A landscape with many valleys, sampled at points; each row gives a point and its height.
A ball rolls from a point to the lowest of its 2 nearest points, and stops where none of them is lower. Distance is the straight distance between rows; heights are no part of it.
Dumis: [ 65  90  96  75 136  79  95 107 137  93  70 102  32 122  89  85  99 134
  34 104 122  60  90  80  87  98 116 102  79  75]  height 19.3
Muz: [ 80  48 120 105 111 104  79  46 132  97 111  88  96 128 119  90 121 114
 133  99 109  28  99  88  88 118  89 155  44  87]  height 11.6
mirun: [ 70  90  94 114 126  66  82 102 135 120  62  88  84 109  94  69 110 158
 118 127  82  80 126  87 110 122 110  69  75  85]  height 33.3
Telo: [ 69  85  58 109  84 116  93  79  36 115  87  80  90 107 115 135 128 100
  87  90 171 102 108 111 133 107 102  90  83 101]  height 27.1
kuniz: [ 51 121  95  78  88 110  99 131  29  92  96  93 110  74  71 121  73 118
 123 127  97 109 121 131 176 137 108  73  99 109]  height 31.9
lat: [115  80 112 121 127  92  75 117  62  92 117 115 155  75  80 101 104 101
 150  68  52 137 139 104 108  86  98  49 115 114]  height 22.3
burim: [ 84  98  76 130  53 143  65  51  93  71  83  80  85 117 126  92 121 125
 132  71 107 118  95  57  93 126  63  52 131  78]  height 42.4
Kaz: [ 84 135  75  91  90 111  92 134 134 105  74 112  95 129 131  79  68 110
  97 156 120  51 104  94  87 138 119 116  80  99]  height 11.5
neba: [ 90 126  87 109  94 127  90 147 108  95  91 123 125 115 139 115  60  81
  97 132 112  87 113  92  75 110 120 134 111 116]  height 16.7
Bife: [ 62  45 127 133 119  55  88  64 116  74  94  93 104 138 128  97 118 110
 116  87  95 104  93  78 104  80  81  89  60  81]  height 37.1
topav: [ 89 103 108 123  82 102 108 112 126  77 109  84 115 141  88 161  77 102
 131 133 100  49  92 113  86  92 133 116  78  87]  height 21.6
Mune: [ 95  99  99  96 160  79  96 100 126  97  64  93 142 133  93 108 135 112
 102 133  90  86  94 123  75  72 135 118  83 128]  height 26.4
bet: [ 45 118  75  89  66 127  73 101  64  91  86  61  98  90  81 104  92 124
 119 105 106  82 151 120 146 154 122  56 101 102]  height 27.2
faru: [ 94  80 113 122 106  89 104  70 100  77 148  92 131 131 114 116 108  76
 124  45  78 156  81 102 100 100  90  80 104  85]  height 63.2
befar: [125  77  93  98 108 111 140 106  86 102 100 136  71 102 138 110  99  82
  32  82 130  99  70 107  94  75  57 128 108 118]  height 28.3
Sal: [143  99  87 126  46  96  95  73  76  85 104 116  85  78  95 107  80 101
  88  84 125 157  70  65 104  75  65  90 129  62]  height 46.9
nofoz: [129  96  95 106  92  77  93  94 115  62  24  86 114 112 102  59  91  93
  95 130 125  78 116  91  96  92 147  80  94 105]  height 25.6
Rubar: [157 115 110 110 106  86  70  81 159 120  92  95  89  88  77 105  42  81
  71  66  78  98 123  63  87 116 102  99 103  90]  height 42.1
deda: [118  83  73  94  86  97 100  65 114  66  81  65  93 116 131  60 131 107
  95  70 109  95  83 103  92 102  88  85 104 122]  height 43.6
gasob: [158 110 102 136  72 113  83  63  97 137 104 101  93  91  55 129  70  71
  90  63  75 125 127  70 103 121  84  82 126  90]  height 44.2
Lorim: [ 83 142  92 119  82  95 134  98 109 142 115  91  72  94  84  91  83 101
  71 110  69  66 121 139 130 160  83  76 122 116]  height 52.2
Setem: [110  83 110 102 104  84  82 130  85  54 128 128 134  73 126 134  71 107
  96  75  98 129 100 101  64  43  71 110 103 108]  height 31.7
Nir: [ 92  96 113  65  83  97 110 120 107  72 132  82 107 103  64 122 111 135
 138  91  38  95  80 160 128 125  89  82 127 116]  height 33.9
tov: [ 85  59 107  94  79 117 131  92  80  72 110  75  50 113  66 138 120 145
  95 101 132  52 101 106  98  83 114  73  71  92]  height 57.5
Dupi: [ 88 109 109 103 129  67  34  76 112  83  63  98 153  71 105 166  89 110
  80  96 115 132 101  62  59  37 100 134 106  89]  height 5.4
zol: [ 96  80 101 112  87  55 113 129 117  72 100 112  78  90  88 106  78 164
 112 112  73  82 108 109 101  97  70  40  88  91]  height 28.4
Ponu: [108  96 100  68 146  84 123 133  63 112 133 112 115  89 115  72  89  64
 129 119  95 113  95 100 135 122 108 101  47 126]  height 30.7
gerut: [ 94  92 124 136  80 118 125 122  69  84 127 154 105 106 108 130  95  82
  97  92  96 116  53  94  84  70  72 123 144 110]  height 36.5
Tad: [ 91 112  69 138  56  83 111  49  63  82  36  89  85 106  87  73 123  67
  97 122 128  49 121 108 115 140 120  66 100  89]  height 48.3
Tib: [ 81 102  80 135  75  91  88  52 120 102 110  81  68 107 119  65 122 109
 115  83  91 115 105  63  89 148  58  57  99  76]  height 44.3
bogav: [119  97  85 106 110  73 106 125  88 119  82 127  93  78  93 111  70 101
  77 102 120  65 122 133 120 115 104 105  88 126]  height 40.0
diti: [ 77  89  88 108 105  84 108 108  90 106  83  81 117 111 114  82 120 125
 122 113  74  94 123 129 120 126  86  58 108 125]  height 30.9
fizam: [133  73 120  89 122  95 151  85  71 115 120 100 113 109  59 134 109  53
  92  80  99  63  74 149 128  79 130 115  90 128]  height 54.6
guri: [124  94  84 135  74 124  78  54 101  74  72 106  94 109 124 131 116 151
  90  66 106 124  99  84  70  82  43  55 124  83]  height 40.5
zutat: [ 80  55  73  62 110 107 120  78  37 101 114  85  90 110 112 108 148  62
  90 102 135 111  85 103 140 111  92  76  71 106]  height 31.3
Buki: [102 105  99 111 117 102  54  80 122  60  69  65 137 108 136 140  95 107
  99  88 124 111 107  82  60  59 117 115  96 106]  height 10.2
Maz: [ 70  85  93 133 157  90  61  97 141 107  51 125 134 139 106 136  92  95
  77  78  91  65 111 106  87 105 108 124 116 106]  height 34.1
Bunif: [102 157 103 111  69  84 129  97  68 113  92  96  82  73  50  62  79  50
 101 122  75  82 121 115 143 144 151  83 119 107]  height 53.3
meraz: [ 74 109 106  76 162  44  43  94 129 110  66  90 142  75  90 130  83 132
  81  96 106 115  63  83  75  55 107 118 105  71]  height 10.4
defu: [113 111  71 109 107  90 100  91 111  95  66  92  82 113 137  60  91  33
  65  84 108  95 133  78 102 133 122 106 112 107]  height 42.7
Denam: [104 125 130 126 136  83  90 108 123 133 130 132 136  80 101 121  82 100
 101  81  88 127  73 105  67  58 103 133  90 113]  height 27.7
Duvi: [145 108 152  93  92 136  52  96 123  95  93 108 136  70  94 105  86  71
  96  52  66  86 149  75  46  25  71 142 141 104]  height 13.6
Voka: [134 105  80  64  70  89  86 130  68  85 132 120 106  59  80 108  72 124
 143 112 110 141  60 126 122  96  86 110 107  88]  height 43.1
pidu: [ 91  90  89 106  94 114 136 118  69  97  85 107 110 127 123  91 129  97
  90 139 122 125  77  93  93  93  99  91  99 114]  height 42.0
suk: [133 108 105 105  59 130 117  90  85  70  85  84 115  82  96  78 100  86
  93 122 130 154  88  74  78  36 122 131 143  79]  height 47.9
pez: [ 98  93  83 136  88  81  72  61 116  99  60  74 102 121 102  97  98  96
 112 105 139  94 110  70 105 103 132  88  68  85]  height 23.0
Koneb: [ 85 139 116 113 127 117 163 130  91 139 133 109 103 109  82 119 109 119
 116 135  70 112  81 110 105  95 115  98  81 111]  height 39.1
kene: [ 66 108 108  74  75 107 108  84  98 113 137 114  94  96  58 141 104  87
 149 123  69  99  51 137 164 156  73 117 100 103]  height 31.8
bek: [147  92  78 103  65  82 109 105  71  99 110 122  98  62  89 109  80 107
  92  86 128 116  61 127 107  76  67 122 119  99]  height 45.1
luv: [136 114  84  73  92  80 132  90 120 108 109  73  65 103  88  74 100  92
  88 121 113  59  77 119 112 117 127  97  69 111]  height 39.9
Lav: [ 42  56  95  86  98 114  87 109  73  63 136  69 100 132 113 114 134 121
 146  86  89 104 108 103 106 119  89  75  83  99]  height 33.5
napas: [126  81 129 104 100  97  62 122  60 102 131 126 120  68  68  93 100  63
 144  33  56 115 119 117 135  92  97  78 144 115]  height 16.9
nesor: [ 84  89  87  81 143 102 101 100 124 120 164  80 107 119 133 121 125 118
 116  63  88 109  89 130  93 117  84 100  47  97]  height 61.5
lazu: [112 121 146  93 108  45  98  73 136 109 105 107 133  82 111 120  68  93
  95  92 115 126  40  93  74  63  89 128  81  91]  height 30.5
Naf: [ 78 130  85 123 109  94 124 124  88 160 133 116  69  89 113 103  93 138
  91 111 100 141 106 102 112 139  75  70  85  93]  height 36.6
tis: [ 52 152  82 111  55 115 123  73  80 107  80  92  84 100  76  87  92  62
  59 120  83  62 111 141 143 172  87  93 138 109]  height 50.3
Gif: [ 95  82  78  48 149 106 146 104  68 118 114 105 109  95 122  74 134  48
 105 135  97  77  95 101 153 123  92  76  59 117]  height 34.9
Rofav: [120 120 119  39 128  85 115 121 117 111  89 111 121  65 120  68  88 100
  81 147 125 112  67  97  75  56 105 147  75 122]  height 43.9
mudar: [ 83  66  96  70  69  85  92 111  94  49 138  78  82  97  91  98 104 151
 140  91  75  91  91 127 118 123  70  58  92  90]  height 31.0
vuluv: [115  97  93  62  98  72 107  74 143 101 139  56  38  95  97  53 102 107
 109 113  98  58  79  91  96 125 102  98  36  91]  height 37.6
rabep: [116 106 103 123  49 125  96 115  75  90  69 128 110  95  75 111  70  54
 104  88  95  75 121 108 121 118 117 109 167 110]  height 47.2
tukib: [ 86  79  96  81 113  95  89 106 115  95 113  72  66 104  85 129 111 168
  97  93 128  84 107 115  81  76 129  84  50  98]  height 56.7
viviz: [ 48  58 125 115 117 102 117  46  85 124  87 114  69 123  86  77 156 116
 106 135 122  40 135  77  98 131 123 129  47  70]  height 40.8
kodo: [129 125 128  96 141 102  90 163 117 127 105 131  94  44  83  81  84 137
  91  87  74  99 127 120  69  34 108 124 120 119]  height 40.2
vafir: [ 59  96 123  94 124  79  73  72 144  78 102  95  92 105 120 123 118 166
  75  70 109 125  72  83  45  74  75  89  76  71]  height 36.8
punaf: [ 53 102  90  79 163  94  79 154 110  95  78 127 132 130 145 105  87  91
  96 132 100  95 110  86  87 109 119 129  76 120]  height 18.4
rati: [115 119  78 133  69  96 104  53 119 117 116 102  94 104 109  74 125  96
  96  76  74 135  81 102 102 148  57  67 149  86]  height 45.9
Parim: [ 81 115  89 101  85  92 128  86  67 108  47  94 121 123  81  87 109  92
 111 136 111  59 126 133 128 127 153  77  64  91]  height 46.7
vufu: [ 97 125  74  93  77 132  93 110  96 129 120  59  83  90  90 102 101 123
  95  91 110 147 125  92 116 130 134  68 115  88]  height 54.1
vudi: [139 120  96 107 106 112 116 151  94 130  83 118 103  54  74  80  91 142
  91 113  89 108 139 126  91  73 111 103 136 121]  height 37.2
bik: [ 98  93 106  71 101 133 131  93 112  83 142  89 119 117 110 137 135 106
 110 141 108  92  34  92  71  63  88 105  74  95]  height 42.9
gosag: [ 77 120 131 100 133  73  83 100 117  71 134 123 130  88 131 152  96 133
  71  69 105 163 101  87  47  59  80  92  88  75]  height 34.6
serar: [ 74  75  98 130 109  87 142  95  66 130 100 128 119 126 100 118 131 104
 120 159 105 101  61 101 117  95  65  87  65  96]  height 40.4
vofit: [128 127 111 127  80  92 106  78 100 125 118 116 111  69 111  97  89 108
  82  93 133 191  70  72  76  64  88 104 105  63]  height 48.4
vuno: [118 122 102 101  96  95 118 143  47 120  72 157 128  75  81 100  68  77
 122 122 120  38 108 141 121  87 134 131  89 121]  height 42.8
Vabo: [ 64  93  83  94  82  93  97  90  87  99 137  67  78 127 114  73 101  61
 141 126 106  80 104  77 128 148 108  99  52  79]  height 28.6
dunu: [119 113 123 126  92  81  97 139 136  76  81 126 126  84  91 108  57 145
 111 132  57  81 104  95  67  81  80  77 120 109]  height 26.0
dum: [133 115 133 119 102 102  85 105 139  84 101  97 139 103 106  91  61  59
 117  72  60  87  99  89  75  89 123 119 132 129]  height 24.0
nobur: [ 88  78 110 109 130  63 100 125  48  97 114 114 130  82 101  62  93  71
 153  85  64 130 112 108 142 111 107  66  87 125]  height 26.1
dus: [ 70  75 108  87 108 136 164  98  95  88  91 104 100 156 131  88 154  80
  82 133  97  75  86  95  97 107  88  82 101 117]  height 43.8
vogik: [ 71 124 111 117 160  92  74 126 160 126 102 112 120 119  97 140  70 107
  88  98  67 104 102  84  69  94 129 133 107  99]  height 31.2
Rusob: [ 97 106  64  99  66 117  91  90 101 109  88  87  82  91 118  87 111 163
 122 133 156  89  69  99  77 105  86  98  71 106]  height 10.1
tid: [137  98 126 111 157  84  76 110 116 144  78 128 114  66  76  49 110 100
  89  64  71 133 136  96  99  71 115  77 118 118]  height 37.3
Digi: [119  99  89  71  95 102 108 115  68 104 131 101 100  97 111  61  94  32
 107  84 106 131  82  93 126 113 121 122 111 119]  height 35.8
paka: [124 134 105 111  82 130  95 101 109 131 113 118 129  69 125  54  96  69
 109  87 111 132  83  95  70  63  96 160 139 105]  height 43.0
regub: [ 90 115 156  96 119  68  72 127 145  78  60 125 123  78  92 114  49 114
  84 119  63  94 104  55  62  62  95  97 126  97]  height 23.5
levo: [ 48  54  90 115 147  74  77 115 103  79  53 123  92 135 123 115 112 123
  79  92 109  54 126 109 100 100  85  89  79 108]  height 32.1
pog: [140 101  97 112  72 133  88  98  69 120 103 112 123  73  64 107 109  64
 132  73 126 106  83 134 111  61 122 162 157 102]  height 48.0
buk: [ 96 122 107  81 118 111  47  55 157 106  45  75 107 109 132  88 101 112
  66  78 103 137  99  37  67 102  82 100 111  84]  height 37.8
sugo: [136 105 113  95 122 121  79 127 139  98  47 110 125  94 106  67  84 116
  79 107  54 106 145  81  62 101  91  83 148 130]  height 30.8
Misaf: [131  81  82 103 112  72  82  73 126 102  75  70  77  92 105  71 122 111
  70  52  97 114 134  98 103 109  97  63  98 115]  height 41.7
Tipu: [ 76 102 132 136 124 106 129 121 132  93  93  87  95 140  86 123 117 110
  86 102  65 125 122  80  75  81 141  73 117  98]  height 38.8
savin: [ 83  72  74 110 116  77  56  89 115  72  68 108  72 112 156  95  84 100
  68  70 131  87 117  68 103 114  65  93  77 104]  height 28.5
digob: [ 99 112  97  66 116 143 155 125  80  97 136  94 116 116  86 129 127  97
 128 173  90  96  61 100  96  88 124 100  80  97]  height 41.1
fozet: [ 91  95  85  95 114 105 117  88  86 110  72  93 106 137 124 102 113  53
  61  70 124  84 133 122 117 117 148 109  90 117]  height 45.5
Rodif: [134 111  74  89  69  90 101  96  95  62 109  83  65  86 123  49  78  26
  87  83 101 115 100  70 110 124 109 117 128  99]  height 39.7
Taf: [127 121 150 125  84 122  64 121 117 107 102 126 127  79  99  94  48  49
 113  76  88  75 116  68  73  49 116 132 128  99]  height 20.1
vusir: [117 101 101 113 107  96 105 129 112  82  41 101 129 107 108  55 101 105
 106 124  77  88 133 100  92 112 119  74 127 134]  height 28.1
kovek: [142 110  81  64  86 112 104 120 103  78  73  82 121  66 111  78  93 120
  87 136 145 115  93 109  78  59 120 144 109 110]  height 46.0
lig: [129 102 113  59 126  80 126  95 133 104  95  88  94 105 102  67 102  90
  73 132 119 101  64  99  93  79 122 113  58 115]  height 41.8
sipo: [ 85 136  78 104  68 111 118  76  71 114  66 100 106 108  89  97  91  47
  47  78 111  65 145 146 127 146 135 100 120 111]  height 47.8
Bozas: [ 52  85  79  93 135  69 114  81  84 134  88 104  38  93 121  70 137  99
  63 118 114  66 116 107 118 144  66  83  53 106]  height 57.7
Sivo: [ 65 134 104 104  91  78 161  97  48 109  91 102  62 100  77  71  98  59
  94 164  79  68 111 111 142 147 107  71  75  90]  height 55.1
gaso: [103 112 102 117 104 110 107 100  89 127 133 125 105 101 147  53  98  38
  96  62 108 153  79  76 101 106  93 126 120 112]  height 39.6
retin: [119 122  96  97  75 112  87 143  62  97  95 134 116  80  79  90  52  56
 137  95 102  54 122 119 127 113 140 124 127 111]  height 45.0
gatun: [146  99 103 112 142  86  71 130 108 136  40 142 113  57  72  62  88 133
  83 101  73  99 146  98  97  87  88  87 133 130]  height 34.0
dalof: [ 68  94 104 116 166  95 121 125  88 107  64 134 140 148 117 107 135  87
  98 134  92  82 105 119  84  93 117 115  93 133]  height 23.4
dono: [ 73 119 142  88 118  90  94  99 142  60  93  73 146 121 128 113  98  79
 105 119  88 113  84  75  52  63 136 128  99 119]  height 14.8
Dozel: [125  86  85  88  79  89  89  77 104  70  68  89  63  93 123 101  85 122
  53  97 172  97  78  76  87  57 101 113  72  93]  height 19.1
nake: [112 102 140  75  82 113 126 158  91  48 105 102 111  85 117  67  75  83
  91 118  90 101  99  79  66  50 124 127 128 119]  height 47.7
leta: [111  92  60 127  95 132  78 108  52 124  78  95 121  81 101 139 116 115
  92 100 150 148 141 100 110  86 101  96 117  89]  height 22.4
lamuk: [ 97 132 134 122 117  90  89  88 145  94  73  76 148 117  86 112  76  83
 120 125  94 122  97  65  64  75 167 108  91  94]  height 17.8
lekun: [128 127 136 145  94  98 139 101 125 135 122 136  92  93  83  76 101 105
  86  79  62 118  71 104  74  85  91  88 147 116]  height 55.0
vibo: [131 117 160  76 113 104  44 114 133  87  74 107 130  65  77 129  55  97
  85  89  63 108 146  45  41  55 102 128 117  97]  height 19.7
Piva: [ 80  95  86 111 117  97 111  93  81 106  35 111 106 132  83 122 130 126
  92 135 145  76 112 115  94  85 154  92  60  84]  height 45.3
kenan: [150  85  80  97  94 166  71  91  74 109  91  92 122  90  83 122 106  97
  93  59  96 155 167  82  78  68  61 122 140  86]  height 29.2
Tofet: [ 63 123  76 102  62 125  84 115  90 114 128 108 107 105  95 136 100 118
 152 122  77 117  71 128 129 156  73 103 135  99]  height 27.4
pon: [ 99  94  76  81  88 128 100  78  87 104 118  73 105 114  98 120 131  83
 103  55  99 121  77 145 131 133 103 110 134 118]  height 50.1
lenap: [107  72 108 110 125  78 126  87  94 113 130  87 131 126  83 131  95  73
 140 102  82  63  88 140 139 100 112 112  64 109]  height 56.0
miv: [ 78 100 125  98 136  79 121 133 143  87  80 116  67 134  84 115  72 109
  51 113  90  60 102  98  90  94 138 110  90  80]  height 14.5
sokag: [ 67 105 116 120 132 105 115 114 112  78 135 104 112 123 116 159 128 116
  71 101  79 139  99  84  57  60 111 106  96 107]  height 36.9
dule: [ 82 146 129  94 101 110 147 129  72 122 137 105 105  96  44 117  98  93
 148 121  48 110  71 128 149 130 109 107 112 103]  height 36.1
budur: [ 64  53 116 104 125  62 101 112  86  72 126  82 104 126 111 112 105 105
 135  96  90 115 117  92 125  92 112  65  45  90]  height 35.5
zudig: [ 35  54 116 128 107 116 104  71  93  88  75 101  75 140 118  66 145 143
 122 131 119  67 122  63  70 118  95 108  71  92]  height 42.3
Tuva: [117 123 111  72 122  91  45  88 182 102  51  75 116  98 111 103  52  98
  70  84  87  89 108  63  73 105 107 121 112  96]  height 40.3
Masan: [ 50  89 114 119  99 111 134 109 117 108 128  84  52 141 110 113 126 130
  85  99  91 114 120  76  90 109 112  68  86  83]  height 40.6
nufe: [145  90  78  95  66 114  49 115  82  86 109 137 105  59 111 100  56  69
 119  56  96 109 114  94 119 111  58 125 155  99]  height 31.6
gov: [115 124  83  82  87 109  91 136  61 111 125 115 127  57  85  73 106 127
 150 102  75 149  91 134 125 122  97  96 133 115]  height 40.7
kuf: [ 63  45 133 124 137  66 121  48 118 125  89 104  73 146  92  86 154 101
  92 118 104  71  82  87 114  96 101 115  51  73]  height 39.0
Sopif: [ 62  92 101  80 109 132 131  69  91 141 105 105  98 109  99  87 144 106
 119 168 122  22 114  96 119 132 113 109  33  67]  height 42.6
ren: [141  90  57  55  61 138 103 107  83  71  93  72  89  86  89 113 108 116
  90  99 143 103  90 133 107  83 115 142 140 100]  height 48.2
Sus: [ 63  93  93  74 135  60  59 108 145  83  72  96  50  97 128  72  75 114
  44  82 101  92  97  57  86 110  89  85  93  79]  height 24.1
rere: [ 86 101 106  95 129  38  79  85 171 113 104  73  57 106  97  53 102 123
 103 109  76  69  99  91 105 134 104 104  56  85]  height 35.4
banis: [110 103 118  88  89 106 139 116 126  67 141  84 109 123  86  97 126 132
 117 105  48 106  60 132  80 101  92  83 129 114]  height 36.3
Ralid: [ 67  95  81 120  83  84  68  75 122  98 105  73  81 125 105  94  77  87
 132 106 132  59 133  69 103 141 137 104  38  72]  height 25.4
nedam: [147  97 134 100  96 133  56 120  90 135 117 118 108  67  63  67 126  83
 127  55  66 101 154 109 100  19  74  92 133  91]  height 15.6
penov: [ 91  61 101 105  95  89 137  69  80 117 131 113  92 120  98 107 126  61
 124 144  93  71  51  91 136 109  61  91  67  72]  height 38.5
Zimi: [135  83 124  84  96  91  65 114  68  82 144 126 117  45  84  71  80  76
 123  40  98 157 114 100 111  55  89  95 119  77]  height 24.3
kanet: [102  87  93 141  95 118 120 112  75 107  94 135 101 113 128 132 107  78
  72  68 112  97 106 116 104  93  73 115 136 129]  height 33.0
zosa: [117 111  84  75  94 101  96 127 107 100  88  64  70  89  82 105  86 146
  84 104 135  96 148 110 109  99 162  75  84  86]  height 55.6
Nebez: [ 67  39 135 107  90 120 115  49 100 102 138  75  90 142 113 118 143 102
 125  86  84  24 109 106 117 123  81 128  78  87]  height 16.2
Pak: [ 59 125  76  54  54 140  90  96  86  99 112  71  70 100  71 117 107 127
 118 117 119  64  98 137 135 156 111  93 100 106]  height 21.7
dotok: [ 67 112  82 125  84 144  90 112 120 112 103  96  66 114 113 141 107 162
  84  94 128 112 114  80  62 105  89  83 102  89]  height 40.9
gega: [ 56  74  83 100  96 125 106 103  68  86  60 103 109 139 108 111 144 136
 122 145 141  43 118 111  80 106 118  90  65 103]  height 44.0
Bepak: [116 122  66 123  67  67  91  68  84  89  70  84  57  76  87  90  80  60
  84 109 113  37 126 124 116 153  95  85 104 101]  height 49.7
Pidid: [ 90  95  88  55 149  93 125  81 111 156 155  73  91  92 112 100 130 108
 108  99  91  71  94 133 138 138  69  89  31 102]  height 60.3
zunit: [114 100  76  94  57 138  61 145  86  62 119 109 112  83 114 137  55 100
 116  84 100 119 112  88 100 103  84 115 144  92]  height 27.3
laki: [ 87  68 108  95  94 105 137  74 123  71  98  74  86 141 121  50 153 104
  99 108  82  77  83  95  90 113  76  84  99 113]  height 45.4
bozis: [124 120 107  87  77 104 133 103  95 103 117  88  95  85  98  69 105 113
  77 124 127 175  55  79  84  59 113 108 100  82]  height 49.4
kofa: [ 74  80 110 114 140  73 115  80 130 123 148  90 109 144 125 102 124  85
 105  45  77 143  86 112 104 115  90  91  70  95]  height 62.4
zuzo: [131 115 120 119 116  97 119 102 132 103  95  91 140 121  86  99 108  85
 117 102  73  72  90 135  76  86 141 129 117 144]  height 27.0
Zeli: [103  74 112  89  80  73 114  73  82  55 152  96  97 114  92 117 103  98
 117  83 105 139  38  98 103  81  73  80  77  65]  height 64.0
kaneb: [145  94 116 106  89 159  49 107  63 138 105 108 130  87  45  93 117  61
 136  62  71 120 170  93  91  69  90 112 145 101]  height 23.1
sigiz: [108  81  88  75  73 102 106  69 107  77 104  97  72  90 118 113 109 156
  82 112 156  82  44  91  71  69  52 103  61  96]  height 14.7
sez: [ 59  79 113  88 142  87  92  81 151 102 119 100  96 110 112  92 144 177
  95 108  95  90  65 109  55  92  62 111  64  82]  height 38.6
Lef: [133 104  79  53  54 118 121  98  62  84  80  85  79  84  61 104 103  78
  70  97 131  81 100 152 132 114 130 123 135 105]  height 50.5
Kugi: [116  88  97 105  94 100 135 108  98  98  78 115  50 104 109 120  97 118
  26 106 152 110  90  88  87  52  97 114  97  91]  height 23.3
tefof: [124  82  95  99 111  64 101 140 118  79 106 125  78  83 122  94  48  90
  68  66  80  73 120 101 105 111  79  89 107 126]  height 37.0
vakub: [127 121 111 102 103 141  96 158  79 136 106 121  86  61  76  72  80 102
 110  99  77 121 159  80 104  86 115  86 144 100]  height 40.1
Redok: [117  96  88 128  64 117  94  84  84  88  93  90  82 101  84 122  82  64
  88  73  92 109 120  76 128 126 103  75 147  87]  height 46.1
Vomel: [145 105 102 103  93 130  54  81  96  90 108 100 136  90 117 132  77  97
  91  66 100 171 129  67  61  80  54  94 111  70]  height 32.8
vekuf: [ 89 100 129  99  91  96 141 120 144  91 123  94  72 140  91 125  73 102
 100 122  74  40 100 112  98 114 127 106  68  83]  height 18.7
Nusi: [129  91  96 100 145  76  69  86 138 127  70  91 113  86  89  76 112 127
  70  73  81 159 122  76  89 100 105  60 103  91]  height 39.8
legog: [112 128  98  99  91 124  77  88 124  89  97  98 117  97 155  89  73  96
  80  82 100 158 112  51  69 104  72  96 122  82]  height 35.3
doba: [126 122  83 114  93  39  98  87  84 104 113  72  76  62  67  81  70  51
 118  94  69  75 114 119 144 154 113  82  94 103]  height 51.6
Viton: [ 73 107  80 122 119  94  83 110 114 145 101 117  69  94 119 115 101 141
  64  87 120 153 112  80  93 112  85  77  85  77]  height 38.7
tezak: [123  87 110  74  84 124 146  89 100  60 114 102 118 120 121 111 129  96
  86 116  99  96  17 111  73  67  57 116 112 116]  height 44.1
zozed: [ 82 102  62 109  85  80  99 111  71 107 111 105  91  82 120  81  88  99
 107 104  94 120 111 105 131 144  65  63 107 107]  height 33.6
lamep: [ 71  96  99  95 103 100  73  89 161  82  80  91  99 143 132  87  89 115
 116 130 113  30  92  86  74 123 102 141  71 102]  height 6.0
Posoz: [ 83 109  58  65  45 127 100 100  73  94 109  79  56  93  89  85 117 125
 120 138 131  91  65  94 120 136  90  86  95 100]  height 15.7
mor: [114 106 102 109  68 139  91 117  79 121 124 133  98  75 100  66  98  47
 116  70 127 103  87 110 108  41  86 173 153  94]  height 45.2
faki: [120 109  97 133 118 104  66  79 122 126  62  80 136 122  83 114  93  92
 110 109 106 129 131  70  91 104 154  88  89  93]  height 20.5
zeso: [118  93 110 100 106  43 106  85 131  93 124 108  74  87 113  95  53  80
  73  78 100 110  75  83  97  92  79 101  67  94]  height 33.4
gedub: [126  98 106  60  80 128 151  92  82  91 107  81  93 117  46 150 118  93
  85 123 107  54  69 149 118  95 131 107 104 106]  height 52.9
tif: [128 108 107 134 120 116  76 112  99 132 111 108 137  81  79 135  96  92
 104  77  92 135 126  94  80  66 127 110 110 104]  height 24.2
boruf: [111 107  79  69  56 120  98 141  50  88 111 120  83  63  69 104  74  95
 123 131 135 142  98 101 144 106 123 124 129  83]  height 45.6
migu: [106  91 107 139  92  87  67  38 143  94  72 107  88 105 101 116 102 158
  82  77 105 109  84  69  68  92  44  62  93  62]  height 38.9
lutap: [111 114  72  87  92 154  98 101 103 106 114  55 110 121 120 102 132  98
  92  76 109 148 110 114  89 110 128 111 137 108]  height 52.3
genil: [ 76 119  92  93 102  85 152  76  74 123 101  79  29  90  87  56 136  90
  84 156 104  66 109 100 114 140  90  66  59  90]  height 56.3
reda: [124  94 125  69  70 111 135 112 105  45 109 104 101 114 111  81  90  64
  91 114  83  93  40  95  83  79  96 124 130 122]  height 45.8
sufid: [ 84 124  76 107  57 145  94 135 100  89 125 105 100 122 119 158  74 102
 113 111 102  88  80 113  92 122 101 129 134 106]  height 22.2
zila: [124 133 101 130  89 102 140 104  98 156 111 124  95  88  87  89  96 113
  82  95  86  95  83 146 108 120  79 105 133 133]  height 53.7
vilu: [100 100  89  66  96  93 123  74  93 120 153  84  90  81  75 118 104  72
 145 139  80  60  53 112 166 141  75  99  55  78]  height 35.7
Fatug: [ 75 103  73  97 141  56 101  75 102 151 118  82  78  87 119  80 121 108
  91  84  93  98 119 135 136 148  74  82  52 119]  height 59.1
Masi: [ 81 128 112  72  96 109  99 138  19 105  91 125 103  42  53  78  98 106
 139 119  83 128  95 127 177 116 104  98 122 128]  height 36.7
bagig: [111  88 121  68  84 126 125 134  62  83 145 131  83  67 107  79 100  64
  95  80 124 134  70  94  90  36  77 152 124  87]  height 41.0
femel: [138  71 114 111  88  96  50 102  66  67 118 116 151  51  90 118  77  82
 129  60 111 135 111  88  84  28  86 121 121  85]  height 28.7
foga: [ 81  90  79 104  71  89  90  49  89  90 118  83  91 106 101 115 137  89
 112  36  84 124  74 136 134 146  56  77 135 103]  height 48.1

For each start below, name the point where the ball stops.
tezak -> lamep
dus -> lamep
zosa -> gosag
Viton -> Dupi
lig -> Dupi
retin -> Dupi
